Points, in no order, along strands that fork, close into loops and pass close to each other.
In the rows, 128 means zero.
Points whose rows are less than 101 apart are linked; no others are.
q921: [121 139 144  66 127 137  90 152 149 119 115  62 117 152 122 115 198 139
 114 115]
q402: [116  86 125 117 100 118 104 121  87  46 100 149 143 113 121 161 141 120
 101 193]
q398: [173 120  91 158 148 106  93 167 113 122 146 108 153 147 140 133 141 173
  68 104]
q25: [ 91 204 120 133 128 112 160 150 120 146 136 173 146  89 109  79 144 116
 140 145]
q235: [126 179 126 135 143 153 156 148  99 138 182 138 158 145  96  60 158 148
  74 109]
q3: [112 125 100 102  91 123 171 140 103 147 108  78 100 150 109 104 178 156
 149 160]
q919: [116 128 168 126 154 174 121  64 123 128 151 140 142 113 149 175 126 112
 125  93]
q632: [149 120  94 111 130 146 170 123 121 185 131 137 109 168 124  83 138 130
 177  89]
q823: [139  47 120 127 147 185 136 138  70 152 133 143  85 125 110 185 123 144
 144 132]
q253: [132 109  99 146  96  69 181 162 179 134 178  88 113 161 124 163 130 121
 137 141]
q590: [151 118 120 196 107 130 169  84 128 135 171 145 150 154 129 172  80  98
 165 150]
q930: [142 152  85  92 123  85 117 185 102 145  92 142 107 130 108  85 170 143
 147 137]
q854: [131  93 177 122 116 116 104 140 127 122  97 174  56 153  81 121 134 108
 161 149]
q807: [195 150 145 132 153 113  62 118 131 109 141 118 152 103 152 150 133 148
 108 107]
q111: [ 94 141 140 160 119 152 192  95 132 165 121 128 169  84 146  85 109 182
  72 108]
q706: [130 190 143 147 110 126 116 116  96 143  82  90 139  60 130  95 138 174
 132 158]
q141: [161 129 150  59 141 126  98 115 162  75 115  81 159 135 148 183 139 107
 147 135]
q986: [138 164 146 162 118 113  73 120 123 144  65 104 130  76 141 112 134 148
 138 142]
q712: [148 176 140 136 119 120 165  96 121 153 147 138 142 106 100 167 139  91
 181 139]
q27: [175 145 146 128 107 122 107  85 120 105 133 155 115 133 126  98 110 111
 193 150]
q863: [172 161  95 120 123 105 130 170  94 116 161 154 156 105  98 104 163 153
 109 129]
q294: [143 108 116 132 150 117 142 116 128 114 164 172 108 166 120 126  86  88
 144 123]
q877: [139 115 114 121 126  79  97 184 121  77 138 139 112 108 109 144 140 119
  77 160]
q740: [104 115 140 100 114 117 148 113 163  81 184 113 103 192 114 107 134 106
 134 118]
q852: [117 163 140 160 122 133 142  87 153 123 158  50 146 104 141 102 126 136
  86 142]
q735: [137 154 144 157 154 128 123  97 132 130 134 130 168  64 152 116 102 141
  58 109]
q387: [127 130 150 140 133 119 141 154 113 144 160 129 122  95 101 168 161 150
  78 116]
q513: [142 135 152 137 135 148 146  82 147 171 127 171 105 109 135 110  93 115
 162  81]
q462: [118 150 144 117 120 160 145 124 124 120 182 146 136 119 115  95 162 145
  96  99]
q519: [136  90 104 156 106 146 186  73  65  91 148 110 140 119 123 130 102 161
  96 175]
q85: [ 82 161 126 140 112 111 152 146 125 148 120 195 118 118 101  99 142 102
 154 121]
q521: [109 121 118 184  98 136 185 105 111 133 133 127 174 109 148  78 104 186
  57 136]
q19: [ 92 114  88 154 123 142 136 131  75 154  84 126 164 116 145 153 159 158
  64 123]
q820: [119 112  95 106 122 132 128 117  99 156  87  96  91 144 120  94 151 144
 128 148]
q613: [105 173 133 187 119 106  82 109 112 154  82 130 106 113 131 117 129 124
 143 140]
q292: [128 163 124 150 143 114  93 136 101 130 118 167 122 141 103 166 150  68
 151 128]
q768: [141 106 161 106 105 129 108 109 163  93 142 136 103 152 144  90 130 155
 160 115]
q810: [178  86 144  42 174 172 138 136 104 104 120 139  89 120  91 147 101  95
 172 146]
q191: [140  96 101 134 118 156 115  88 114 103  97 124 138 128 141 150  99  79
 163 154]
q985: [171 127  84 126 147  97 103 190 113 120 163 134 141 130 121  86 148 151
  80 125]
q637: [150  96 173 123 104 161 105  80 124 107 152 137  90 146 126 115 115 121
 184 122]
q861: [104 125  95 142 116 100 206 130 118 166 130 106  96 115 106  94 114 146
 118 140]
q654: [113 130 151  78 133 149 165  84 168 146 141  97 127 139 128 173 139  84
 163 107]
q726: [114 176 129 184 149 167  90 171 133 161 157 120 162 153 149  68 141 145
  82 104]
q541: [126 177 123 115 167 133 123 127 135 153 132 135 130 133 124 105 149  94
 118  76]
q252: [161  66 117  68 156 179 106 119 139  77 119 128 126 154 134 134  43  74
 197 155]
q867: [118 131 105 207 135 129 111 143 106 212  98 105 106 167 126 112 148 155
 103  92]
q657: [103 190 129 132 107  91 115 122  44 112  92 169 135  91 100 117 151 140
 159 182]
q338: [120 107 166  76 137 111 112 158 160  89  79 118 109 145 100 143 164 107
 126 154]
q714: [112 190 134 105  94 148 139 165 149 149 144 122 160  92 127  91 190 158
 155 134]
q430: [ 67 170 112 163 114  90 133 132  47 130  83 161 156 109 113 142 151 143
 122 167]
q957: [113 171 118 159 114 111 149 182  83 158 125  71 114  93  92  78 144 194
 127 181]
q49: [112 122 137 139 116 146 147 140 132 134 167 158 147 110 128 159 139 132
 102 102]
q527: [ 90  68 148  76 140 120 173 133 189  71 119 159 121 166 124 144  95  80
 135 140]
q789: [106 149 172 148 171 155 142  63 128 143 161 109 149 130 130 153 128 113
  77  76]
q779: [137 126 100 125 135 115  86 103 124  93 113 138 173 141 172 153 123  89
 100 125]
q72: [156  89 121 107 169 140 109 142 152 133 154 167 109 142 151 208  81 116
 165  93]
q695: [130 166 111 163 135 133 136 154 120 188 112 165 162 119 137  49 137 160
 124 105]
q229: [144  88 107  85 126 151 124 135 155 103 135 200 162 136 172 139 114 113
 185 118]
q633: [152  96 120 107 147 165 120  73 116  84 107 129 130 132 141 130  49  49
 186 174]
q200: [ 96 167 151 180 149 132 107 158 121 151 155 115 127  87 107 142 139 135
  75 117]
q801: [159 108 120 185 122 103 156 118 125 134 184 115 120 185 109 178 103 105
 131 128]
q431: [123  85 122  89 118 144 161 137 147 110 167 208 123 132 143 123 121 135
 161 112]
q532: [121 128 114 141  90 113 159 154  94 156 139  99  98 154  84 134 177 161
 153 149]
q378: [104 168 156 100 133 108 149 111 154 164  62 143  78  90  98 111 100  87
 182 142]
q218: [122 119 151 149 115 117 106 150 122 145 138 141  60 171  78 145 153 109
 164 121]
q900: [122 187 140 145 144 158 163 137 148 207 135  97 172 116 130 115 155 151
 107  64]
q581: [ 88 169 148 160 160 160  63 132 150 126 176 139 168 158 163  93 146 135
  78  73]
q290: [143  99 131  96 137 164 141  83 167 107 178 132 123 187 156 128  85 124
 192 104]
q878: [140 159 148  85 128 102 151 130 120  99 112 106 135  25 118 128 126 155
  92 172]
q601: [155 111 106 110 147 133  82 125  77  80 122 199 130 131 124  94 130 123
  98 124]
q782: [145 120 133 157 148 114  87  75 123 110 122  73 112 151 140 166 113  96
 110 133]
q998: [ 84 151 118 157 127 103  83 177 172 105 149 147 139 138 162  77 118 118
 106 122]
q334: [117 173 114 164 105 142 138 139 139 181 143  80 163 179 117  82 185 151
 134  97]
q311: [122 109  87 138 139  92 110 163 124 134 120 130  79 164 141  84 121 134
  97 117]
q713: [101 165 159 143 145 145  51 127 153  87 147 145 162 112 168 139 141 125
  76  89]
q137: [113 132 167  75 114  92 138 160 142  85  99 125 123 110  81 138 162 116
 123 173]
q279: [112 147  99 144 140 147 132  86 108 169  95  82 147 164 131 181 153  66
 136 112]
q87: [128  52 136  84 122 192 143 105 153 114 125 128 121 143 184 150 126 167
 149 111]
q594: [129 149 118 107 103  76 160 190 188 121 112 128 130  65 128  91 112 158
 143 170]
q625: [144 147  94  90 173 138 105 135 146 159 126 153 164 142 161 116 141 124
 114  69]
q326: [124  71 115 170 105 142 139  87 138 133 129 123 136 140 164 146 115 143
 122 138]
q205: [121 130 147 206  71 104 171 103 147 128 176 137 132 137 125 133 108 128
 155 147]
q455: [183 171 141 123 150 119 121  93 126 124 137 101 157  75 132 129 115 132
 114 114]
q351: [110 140 127  89 163 100 103 123 165  91 129 170 128 114 137 104  95 102
  90 105]
q800: [100 144 122 155 125 136 122 100  96 152 112 120 128 166 111 187 168  61
 160 132]
q913: [147 205 127 152 163 152 139 152  82 181 149 127 168 138  84  92 165 136
  92 108]
q979: [208  98  63 121 157 136 140 124  86 147 142 140 132 175 140  84 102 148
 127 116]
q105: [ 77 198 130 111 112  96 129 160  82  99 115 190 142  86 103  99 158 121
 142 174]
q170: [137  53 132 120 154 216 108  94 101 135 147  99 113 156 135 142  78 116
 195 122]
q262: [140  90 146  99 155 177 126  92 101 101 159 149 142 123 135 186 111  97
 129 118]
q817: [136 113 158  44 134 141  85 129 154 107  67  94 120 150 117 123 172 118
 142 133]
q197: [124 128 136 150 126 137 107 134 175 156 137  44 147 148 178 124 159 186
  98  85]
q944: [185  71 123  57 147 187 109 140 115  71 163 101 161 127 137 190 105 114
 172 160]
q384: [ 86  63  83 139  73 109 162 139  98 108 126 100 146 128 136 157 150 150
  89 164]
q984: [150  84 120 112 162 156 146 115 147 142 159 160 132 128 158 174  75 141
 150  81]
q862: [139 104 184  91 153 162  96 111 159  95 152 147  93 110 146 172 109 176
 132  87]
q323: [107 155 140  91 150 140  83 173 173 116 143  57 118 133 135  94 174 147
  82 106]
q537: [147 131 104 157 114  69 100 148  97  84 126  91 139  87 125 154 128 143
  81 178]
q811: [117 154 116  74 135  79 146 167 190 142  81 101 111 134 111 105 136  82
 144 138]
q891: [ 97 168  96 180 135 145 126 198 109 191 123 144 121 139 132  27 135 173
 120 131]
q506: [135  97 124 100 177 116 135 133 145 100 157 175 102 179 131 173  85  91
 139  96]
q152: [150 190 110 192 131 116 151 116  70 151 113 128 179 116 117  87 105 149
  91 145]
q787: [136 170 107 182 116  80 137 119 110 177  70 177 133  99 124 149 103 105
 188 142]
q949: [161  86 167  93 129 136  92 117 161  62  93 176 138 141 134 135  90 103
 172 157]
q112: [174 118 105  78 175 155 140 123 138 161 146 148 132 119 151 155 119 134
 143  61]
q529: [128 122 122 167 150 100 121 109  99  95 175 177 117 161 129  98  97 114
  96 112]
q892: [113 188 144 145 148 104 105 136 166 150 150 108 108 136 112 115 130  78
 140 112]
q439: [131  39 100 121 154 216 104  99  85 126 105  90 140 109 159 160  59 110
 168 130]
q278: [110 169 157 134 127 119  88 155 162 127 176 112 150 156 125 170 176 105
 123  92]
q486: [149 120 135 149 128 164 177  83 122 135 184 137 175 142 127 195 106  79
 166 132]
q688: [100  53 148  83 139 145 147 111 172  58  92 136 110 162 121 135  85  77
 149 181]
q417: [ 90 138 108 152 108 128 145 114  59 146  91 147 155  96 123 151 155 150
  97 154]
q559: [154 126 114  55 146 150 162 111  71 130 109 128  90 115  94 126 120 101
 163 159]
q943: [176 126  68 125 147 140 159 115  83 165 133 162 120 184 111  80 115 114
 170 119]
q375: [184 105 130  90 147 157  63 123  75  89 134 185 114 127 118 128 130 128
 157 137]
q741: [111 106 204 120 108 107 109 154 154 105  79 166  72 122  79 137 128 131
 153 168]
q693: [140 136 118 112 132 138 151  83 165 128 175 110 147 195 154 113 118 102
 169  88]
q435: [175  68  70 165 148 146 175 123  84 165 110 142 178 134 155 157  81 157
  96 122]
q388: [124 110 125 175 145 103 119 130 139 144 101 102 135  86 161 178 107 147
  76 118]
q710: [123 159 115 158 153 140 145 123 132 188  98  94 155 116 136 131 145 135
  80 105]
q448: [136 126 155 177  97 150 125  87 110 131 181 148 147 184 124 113 149 155
 144 108]
q766: [125 132 136 139 148 139 153  74 108  95 160 119 187 113 149 127 100 128
  37 113]
q418: [138 157 166 162 134 142 123 106 156 194 147 125 121 142 122  73 138 160
 161  80]
q94: [ 95 160 148 120 130 110  76 169 161 141 134 170  88 156 104  75 148 104
 165 111]
q608: [102 153 122 166 117 118 109  97 179 138 105  88 168 142 174 149 126  97
 123 106]
q746: [153 156 179 126 146 122  65 151 138 128 163 173 104 131 114 145 144 134
 151  72]
q530: [ 54 155 150 130 125 109 148 114 117 126  94 130  92 110  91 130 131  77
 106 152]
q13: [167  97 119  73 141 174 113 109  40 124  83 130 105 106 102 123 128 134
 171 179]
q363: [132  98 110 176 124 158 127  63 103 135 103 128 145 135 167 144  91 106
 137 140]
q328: [161  75 135  74 149 180 130 119 105  90 140 126 116 113 126 175  93 108
 147 146]
q272: [102  86 131 126 101 178 137  81  58 138 113 135  95 133 117 121 169 169
 130 145]
q459: [159 133  85 105 154 115 121  86 101  80 114 129 146 135 131 119 102  69
 100 146]
q932: [137 156 157 115 147 122  71 145 111 121 110 175 104 106 103 140 147  90
 137 106]
q992: [130 113 122 176 125 140 109  88  99 101 173 185 150 182 139  99 120 121
 123 103]
q968: [116 148 136 138 168 137 161  93 140 115 198 103 164 122 128 137 113 123
  38  93]
q237: [118 120 121 116 129  99 165 132 129 125 103 126  78 105 107  85  96 130
 100 147]
q322: [ 85 130 113 153 144 111  83 180 112 131  95 124  74 136 105  94 133 128
  81 143]
q224: [126  82 105 106  79 131 132 126 122  88 108  88 142 118 155 143 168 166
  94 170]
q830: [108 101 129  92 114 132 138 109 136  81 138  83 132 110 138 130 143 147
  54 134]
q799: [122  91 167 112  99 170 116  92  54 109  95 128  68 123  97 121 158 170
 158 160]
q8: [145 145 153  76 108 100 129 144 149  64 139 115 147  94 101 154 145 111
 115 172]
q268: [156 131 108  71 145  75 147 162 171 132 111 123  83 150 113 117 111  87
 149 123]
q689: [107  84 117 163 137 135 140 110 139 145 112 130 124 114 174 175 103 145
  97  98]
q236: [154 135  94 142  95 114 105 122 160 159  94 119 170 132 177 140 142 129
 185 113]
q860: [159 109 184 106 100 117  99 121 162  60  92 159 141 113 122 138 129 101
 188 187]
q686: [ 86 142 117 100 100  98 130 152  92  82  94 195 150 109 109 135 158  94
 141 169]
q765: [166  87 146 104 116 131  96 119 169  77 161 126 117 151 185 106 102 185
 157 120]
q367: [138  83 126 111 114  85 107 155 145  58 128 147 112 122 146 134 106 135
  85 152]
q737: [136  81  98 125 151 135 138 118  74 116  94 120 126  93 130 186  95 109
 111 175]
q118: [136 194 129 196  98  71 120 149 104 157  93 172 138  59 128 144 116 142
 174 160]
q465: [134 133 152 120 133 130 145  86 130 148  95 144  72 100 116 111  93 118
 172 130]
q4: [179  97 109 120 130 152 100 105  49 113  94 107 101 125 122 133 129 147
 148 168]
q325: [137  43 137  95 112 170  88 125 155  83 129 135 129 154 180 144 119 180
 163 120]
q815: [148 132 114 142  89  92 114 153 173 142 116 135 150 113 146 135 144 137
 169 131]
q421: [143 193 142 137 132 106 137 131  85 167  99  81 105  55 103  71 135 193
 132 160]
q744: [107 176 144  82 143 102 150 119 178 102 101 115 129 117 114  99 111  63
 132 145]
q466: [188 140  88 182 125  92 173 161 124 198 108 118 178 134 132 145 109 160
 130 121]
q342: [ 89  82 138  84 112 125 176 134 166  97 160 179 106 129 142 111 106 145
 120 118]
q705: [132 162 113 122 150  90 118 130 139 132 111 113  87 114 109  51  88 103
 107 136]
q391: [120  98 157 148 138 149 111 105 157 139 116 142 102  97 169  91 102 190
 102  75]
q314: [ 69 108 148 157 109  92 109 157 151 112  99 154  95  98 117 155 117 120
 101 155]
q76: [119 166 164 136 107 130 129 120 117 166  98 183 103  82 106 156 153 141
 193 123]
q11: [124  59 117  97 109 140 127  98  89  65 104 134 116 123 131 128 112 124
 121 190]
q883: [122 151 121 203 153 137  84 159 123 196 119 107 151 177 140 100 148 151
  94  86]
q160: [182 115  78 179 137 121 155 138  96 179  95 130 185 145 141 162 114 151
 103 121]
q107: [157 115 107 131 128 129 134  93  87 153 100  85  91 129 107 138 125 139
 135 156]
q88: [105 133 178  94 162 104 119 161 179  76 199 153  87 164 110 131 116 134
 105  87]
q93: [ 83 174 147 164 161 138 117 139 143 161 116  81 142  91 135 131 136 120
  70 117]
q981: [139 120 120  69 138 131 161 130 117 145  97 128 112 104 111 157 134 101
 143 130]
q701: [135 200 132 154 135 166 146 150 128 206 144  94 168 144 110  77 168 150
 120  96]
q819: [ 72 118 124 142 129 104 100 198 189  94 140 121 116 133 158 109 114 123
  91 131]
q925: [129 167 112 188 129  91  93 131 111 170  60 136 109 133 116 120  98 102
 169 143]
q477: [115 179 116 110 119  95 141 171 132 123 120 122 131  49 121  81 124 160
 109 170]
q36: [111 109 131 140 127 157 153  87 149 157 111 140 136 102 169  78 101 173
 103  98]
q505: [164 149  90  98 118 116 163 135 107 171  89 120 131 108 120 150 155 129
 165 133]
q795: [111 153  92 171  99 110 135 103 165 177  81  87 184 137 153 149 145 100
 153 125]
q840: [113 182 167 131 113 122 107 132 163  93 148  51 145  86 126 112 151 129
  97 166]
q109: [ 79 124 142 179 128  72  92 171 138 110  94 129  64 110 101 125 106 105
  97 168]
q271: [163  62  86 162 154 180 158 116  77 153 120 170 158 138 156 129  67 136
 138 113]
q196: [125 127 119 132 165 133 104  91 145 126 116  72 123 161 144 195 120  58
 126 118]
q905: [ 96 104 106 137 134 126 202 105 138 163 112 119 135 112 139 180  98 116
  96 108]
q164: [155 154 102 143 122  99  64 184 121 156 111 134 125 136 125  81 170 151
 141 113]
q411: [162  91  97 138 144 208 178  92  73 164 155 146 173 138 121 139  86 118
 156 132]
q865: [ 98 184  98 138  89 139 129 176 130 150 122 116 186  93 145  68 178 158
 114 146]
q102: [175  99 137  65 121 154 128 128 161  81 135  98 147 153 137 179 134 120
 185 158]
q309: [103 123 142  78 159 143 100 150 146  96 153  68 117 124 142 127 151 168
  54 112]
q538: [115 120 130 130 120 105 141  99 123 106 143 149  96 150 106 148 101  77
 132 146]
q717: [136 142 139 120  94  88 131 186 165 132 111 137 111  91 123 119 134 146
 165 150]
q370: [ 94 107 119 111 101 118 139 142 107  60 105 169 155 120 109 180 142  83
 112 173]
q208: [ 66 134 113 107 152 135 152 152 178 164 141 100 111 170 147 111 134 131
  96  79]
q875: [163 131  85  80 166  91 125 125 117 105 117 116 103 150 108 109 107  72
 125 139]
q71: [156  65 124  66 132 172 106 125 155  71 121 177 130 142 157 134  80 106
 182 138]
q264: [135 135 143 106 123 161 174  77 153 137 154 127 152 126 119 179 127  61
 186 117]
q650: [ 69 129 148 162  94 120 124  99 184 133 117 101 148 132 154 184 151  92
 134 124]
q874: [114 125 177  75 141 105  87 162 202  45 156 146 106 176 141 141 110 136
 136 112]
q927: [105 157 108 158 124 134 135 205 127 176 129  97 104 118 107  58 154 165
 119 155]
q635: [129 154 173 135  79 106 106 151 125 130  97 141 119  73 103 132 152 154
 181 154]
q918: [118 132  82 168 112  82 207 163 163 168 156  89 155 125 130 158 125 111
 107 142]
q560: [125 150 162  94  76 146 136 127 155 137 136 107 127 131 105 105 183 151
 174 128]
q415: [126  84 179  96 115 177 138 111  99 148  97 121  62 122  90 161 152 146
 175 141]
q127: [147 115 118  94 120 151 123 123  94 115 184 121 129 159 111 106 175 149
 124 114]
q212: [ 68 172 127 224 103 152 146 149  93 183 105 123 175 157 136  61 141 181
  92 143]
q183: [117 154 131 126  92 134 135 117 156 165 125  75 140 161 136 102 179 127
 165 120]
q528: [ 94 125 146 126 131 150 130 149 167 164 162 117 121 170 137 112 162 166
 127  68]
q321: [131 139 147 145 133 150 136  96 173 176 157 164 124 152 150 109 110 146
 166  70]
q206: [105  95 108 165 112 124 220 104 125 156 145 119 121 126 116 139  98 123
  94 126]
q42: [166 144  95 144 121 129 129 129  97 166 108 177 155  98 134  85 129 171
 140 106]
q277: [ 87 141 157 114 129  99 126 166 154  92 203 122  94 184  98 116 139 107
 114 116]
q233: [ 97 139 130 120 119  83 175 103  97 112 105 134  90 128  77 132 115  76
 132 177]
q189: [159 190 124 184 110  96 138 153 120 145 139 151 172  87 121 130 132 134
 148 144]
q936: [138 187 170 127 114 135 156  96 105 162 136 174 132  84  92 153 142 123
 189 121]
q974: [ 63 164 143 161 129 112 110 137 123 142 120 119  79 141  99 118 135  70
 125 135]
q144: [121  57 129  71 120 136 152 122 156 134 126 105  91 144 157 160 120 154
 124 119]
q685: [122 140 112 209 109 138 140 110  78 176  87 125 171 145 129  80 123 178
 106 130]
q185: [113 160  93 152 110 118 102 192 152 126 147 154 179 112 156  65 144 142
 103 120]
q536: [ 85 144 145 131 116 122 135 167 190 151 183 101 143 155 137 164 176 132
 133  89]
q763: [203 163 104 135 122 100 120 158 106 149 145 150 175 100 125 117 144 149
 144 117]
q920: [137 113 112 182 142 100 134 149  97 137 172 103 120 178 107 175 133 115
  77 124]
q937: [132  72 104 174 113 109 130 161 115 118 168 121 149 170 134 203 152 129
  96 115]
q792: [159 132 143  69 135 106 136 134 136  81 141 112 122  61 115 139 111 134
  90 149]
q220: [120  97 179 127 142 156  88 113 160 127 142 138 113  92 163 147 115 195
  90  79]
q450: [102  93 183 135 121 112 116 126 153  94  86 161  89  95 114 146 106 124
 126 166]
q336: [140 122 143 154 110 138 122  87 148 138 136  37 137 123 155 120 124 162
  87 116]
q507: [128  64 122 123 128 173 123 113  57 120 133 148  97 127 110 169 150 158
 100 135]
q948: [114  64 111 148  85  91 137 135 125  89 160  98 135 135 141 205 143 140
  70 156]
q320: [149  66 124 102 141 193 151  96 118 108 191 142 122 175 141 143  83 110
 186 124]
q385: [151 164 138 123 131 103  62 191 146 144 136 146  88 131 111  82 149 123
 157 125]
q215: [ 65 186 111 199 124 172 138 182 102 179 120 139 148 143 126  37 154 163
  99 152]
q84: [139 159  85 166 125  92 204 176 151 190 136 116 174 121 119 135 105 133
 103 129]
q150: [170 107  74 124 155 101 126 125 132 142 136 126 106 163 137  57  93 134
 100  99]
q134: [140  73 155  73 148 159 120 117  92 135  86 110  62 132  96 166 152 132
 135 131]
q508: [157  68  92 135 160 184 130  97  65 146  89 102 123  93 140 156  55 116
 136 155]
q582: [144 176 118  99 121 114 145 122 125 175  71  91 133  90 119 118 152 128
 181 148]
q53: [114 135 132 109 106 125 123 145 131 140 126 209  92 147  98  94 150  99
 185 100]
q394: [154 127 102 145 142 124  80 142 151 136 125  83 164 142 182 126 143 170
 101  85]
q242: [139 114 194  82 141 126  86 130 199  65 137 133 110 151 157 163  99 155
 157  95]
q954: [178 122 150  86 151 138  61 115 126 101 129 100 119 133 145 173 140 126
 132 116]
q554: [138  78 103 114  99 163 167  90  59  71 125 100 124 126 115 133 104 131
 139 203]
q775: [107 112 135 143  97 123 154 152 130 172 158 116  77 167  85 155 177 143
 158 115]
q214: [ 83  86 171  68 130 115 167 143 192 102 124 162  70 144 114 126 101 124
 131 122]
q915: [154 134 124 165 129  81  73 133 126 117  96 108 138  74 135 168 112 120
  82 148]
q162: [ 95 155 156  98 146 111 100 122 176  99 110 131 127 118 141 127 123  87
 100 117]
q805: [109 120 120 142 137 111  70 120 157  90 143 148 166 150 173 155 122 118
  84  93]
q676: [107 128 123 169  90  87 162 138 176 108 175 117 120 134 126 137 118 120
 129 143]
q289: [102  80 128 137 108  76  93 189 167  73 140 143 117 120 159 122 100 154
  78 132]
q274: [117 190 136  85 131 107 154 129 156 176  61 117 119  60 115 106 137 116
 176 139]
q221: [139 201 123 154 117 118 146 117  81 138 108 114 185  86 131  82 137 171
 120 151]
q569: [ 71 132 151 114 111 121 160 115 187 112 147 113 148 149 145 181 136  79
 142 114]
q29: [180 137 155 107 101  96 112 132 168  93 119 137 120 123 119 103 114 104
 199 155]
q935: [113 125 143  89 160 124  94 122 108  77 133 174 108 109 126 101 111 108
  73 122]
q893: [107 132 138 109 101 148 170  80 168  84 191 116 145 177 130 111 131  89
 144 114]
q50: [165 109  93 152 113 137 194  93  89 126 143 105 173 122 135 117 105 184
  72 138]
q365: [129 162 172 124 160 141  68 133 128 134 158 120 138 137 121 177 169 121
 116  69]
q669: [180 111 112 111 140 148 114 131  89 139 154 109 125 173 122 166 165 140
 126 108]
q827: [103  81 115  91 132 129 143 150 177 125 121  92  92 164 144 134 143 132
 117  98]

How many points has the smallest loop of links through each point below? Write - if it is on no loop.
q102 => 13
q717 => 13
q984 => 12
q421 => 10
q323 => 26
q695 => 14
q93 => 10
q949 => -
q94 => -

A piece is all that can be reached along the links. How many separate loops has the piece of each point below (a circle has one, a figure eight two, a Y none), and how many tips (points with one link)?
q541 => loops 1, tips 1
q87 => loops 1, tips 4
q863 => loops 2, tips 1
q930 => loops 0, tips 3
q328 => loops 1, tips 2
